Each row is a point on a landscape with many valleys, with its height.
A ball rolls from a point to the lowest of its 6 nearest points, and stops where none of them is lower. Distance is the straight distance between rows; heights are no part of it.
pafu height 15.6: [  5  -5  -7  -7  -8 -13  40  15 -55 -15  25 -24  31 -24  22]
riva height 60.5: [  8  36 -10  -7 -17  32  -8 -54  67  36 -67   6 -25  -5  20]
Gomu height 36.3: [  6  27  15 -22   2   5   9 -58  14  43 -68 -20  16 -37  61]
bek height 43.8: [-11 -21  -2   9   9  -1 -12  32 -19 -24  49   4  -7  22 -13]
fopa height 75.2: [  7   7  -2   6  16  12 -33 -15  34  37 -11  30 -31  20 -35]
Maged height 56.4: [  0  25  17 -22   5  -2  28 -53 -15  37 -61 -21  26 -48  64]
Segeg height 60.3: [  4  12   3  -9  13  -9  29 -27 -42  17 -14 -19  24 -38  48]
dasis height 49.1: [-23 -39   6  12   3 -13  -4  74 -13 -69  54   1  -3  34 -45]
Suluf height 6.5: [-15 -32  11  12  14   5 -18  47 -15 -27  53  12 -22  38 -38]
vinas height 23.8: [ -4 -14  -6   0  -8 -13  19  25 -44 -24  40 -14  23  -6   9]
Povop height 63.0: [  5  10   1   1  19   8 -31 -18  31  36  -7  26 -22  12 -22]
vobi height 23.7: [  4  37   2 -19 -13  24   1 -59  40  40 -75  -6   5 -24  55]
kabun height 49.2: [ -7 -35   9  19  22   9 -30  40 -10 -17  51  24 -36  40 -48]
zano height 50.2: [  6 -19  -9 -14 -32 -49  46  62 -54 -68  14 -18  50  -9 -17]
vid height 34.1: [  2  20   8  -5   5  -2  -9 -36  16  39 -24  -8   3 -17  29]
sepi height 55.6: [  4   6   1  -3  11  -3  12 -16 -27  17   8 -10  15 -23  32]
lutaz height 5.1: [ -6 -29  -4   2 -30 -50  33  66 -40 -71  32 -20  41   2 -21]
nik height 13.5: [-23 -48  12  15  16   3 -23  66 -12 -57  61  12 -23  50 -61]
Tefub height 62.7: [  2   6   4   7  17   3 -24 -11   8  30   9  16 -13   7  -8]
duta height 49.6: [  6  13   5  -3  14   7 -19 -29  21  34 -13   9 -11  -5   7]
Lifaz height 57.1: [ 11  28  -8   0   5  24 -19 -38  58  37 -44  20 -30   2 -12]
tegi height 69.4: [ 15  10 -12  11   9  25 -23 -26  54  39 -36  36 -39  15 -37]
Piraz height 17.5: [ 12  25 -21   4 -10  45 -12 -47  69  28 -60  23 -47   2 -14]
suku height 28.8: [  4  -7 -11  -8 -13 -18  35  27 -50 -34  27 -18  30  -9  10]
Piga height 57.2: [  5  13  12  -3  12  -1  -1 -29  -7  28  -9 -10   9 -23  27]
fup height 42.1: [  1 -15 -11  -8 -22 -27  45  40 -54 -45  27 -22  36 -13   2]
narib height 17.8: [ 13  31  -7  -4   3  20 -16 -47  55  40 -49  10 -22  -4  11]
gir height 39.1: [  6  29   3  -8  -3  13 -14 -49  47  37 -50   1  -9 -13  25]
Ser height 61.3: [ -2  -2   3   4  12  -7  -8  -4 -14  13  25   1  -3   2   6]
rutuf height 89.5: [  2 -12   5  14  19   8 -32  13  -4   3  34  18 -19  29 -26]
Gupu height 82.4: [-23 -38   4  16 -11 -25   0  69 -18 -76  55  -7  10  29 -46]
gipig height 17.4: [  4  22   9 -10  -1   6   3 -45  19  41 -42 -10  11 -26  46]
Zaso height 61.1: [  6  12  10 -10  11  -5  15 -36 -18  30 -20 -16  18 -34  44]
lipen height 34.6: [-19 -33  -1   5 -22 -35  18  69 -28 -72  47 -14  26  13 -26]
biner height 77.6: [ -3  -3   8  10  18   2 -18   0 -12   8  31   9  -9  11  -6]
kagek height 33.4: [ -6 -17  -1   4  -5 -12   8  32 -34 -29  46 -11  15   7  -5]
Rut height 45.2: [ 15  16 -18   7   3  34 -20 -33  61  38 -39  26 -39  14 -34]
lamit height 32.5: [-15 -33   3  15  11   0 -13  48 -16 -33  54   7 -13  31 -27]
vesip height 8.2: [ 10  31  -1 -13  -8  23  -6 -52  45  40 -61  -5  -2 -14  38]
kefog height 24.9: [  3  29  10 -16  -3   9   0 -57  29  41 -62  -8  12 -32  51]
pefer height 45.3: [  2  16   4  -1  12   2 -11 -32  11  38 -12   2   1 -13  19]
Pimab height 34.2: [  5   2   3  -7   3  -9  29  -7 -47   2  13 -16  24 -26  32]
feg height 37.8: [-10 -13   1   5   6  -4  -2  14 -27  -8  40  -4   1   7   0]
fituk height 23.9: [ 11  34 -22   6 -19  60  -6 -52  75  28 -77  14 -52   9   2]
dezo height 40.1: [-12 -24  -6   5 -15 -17  18  50 -31 -53  41 -13  18   5 -15]
pano height 31.6: [-22 -34   7  18  10   4 -23  57 -14 -44  56  13 -19  40 -45]
fon height 61.9: [  7 -22  -1 -11 -39 -61  37  74 -50 -71  15 -18  55 -10 -30]
bir height 47.5: [ 11  20 -10   3   3  25 -21 -39  59  33 -40  25 -37   8 -20]
Tobe height 29.1: [ -3 -20  -6  -1 -23 -32  31  51 -44 -52  34 -15  31   3  -9]

For each start below, name the point where the ball stops.
Gupu => Suluf
feg => pafu
kagek => pafu
fopa => Piraz
sepi => pafu

Call two points neighbours if one is among the 6 nearest of the other. Go from one point of each pair to the other, from neighbour to neighbour, staying as low as possible. Name the highest point that can't be avoided.
Piraz, pafu => sepi
Piraz, vesip => narib
lutaz, pafu => Tobe
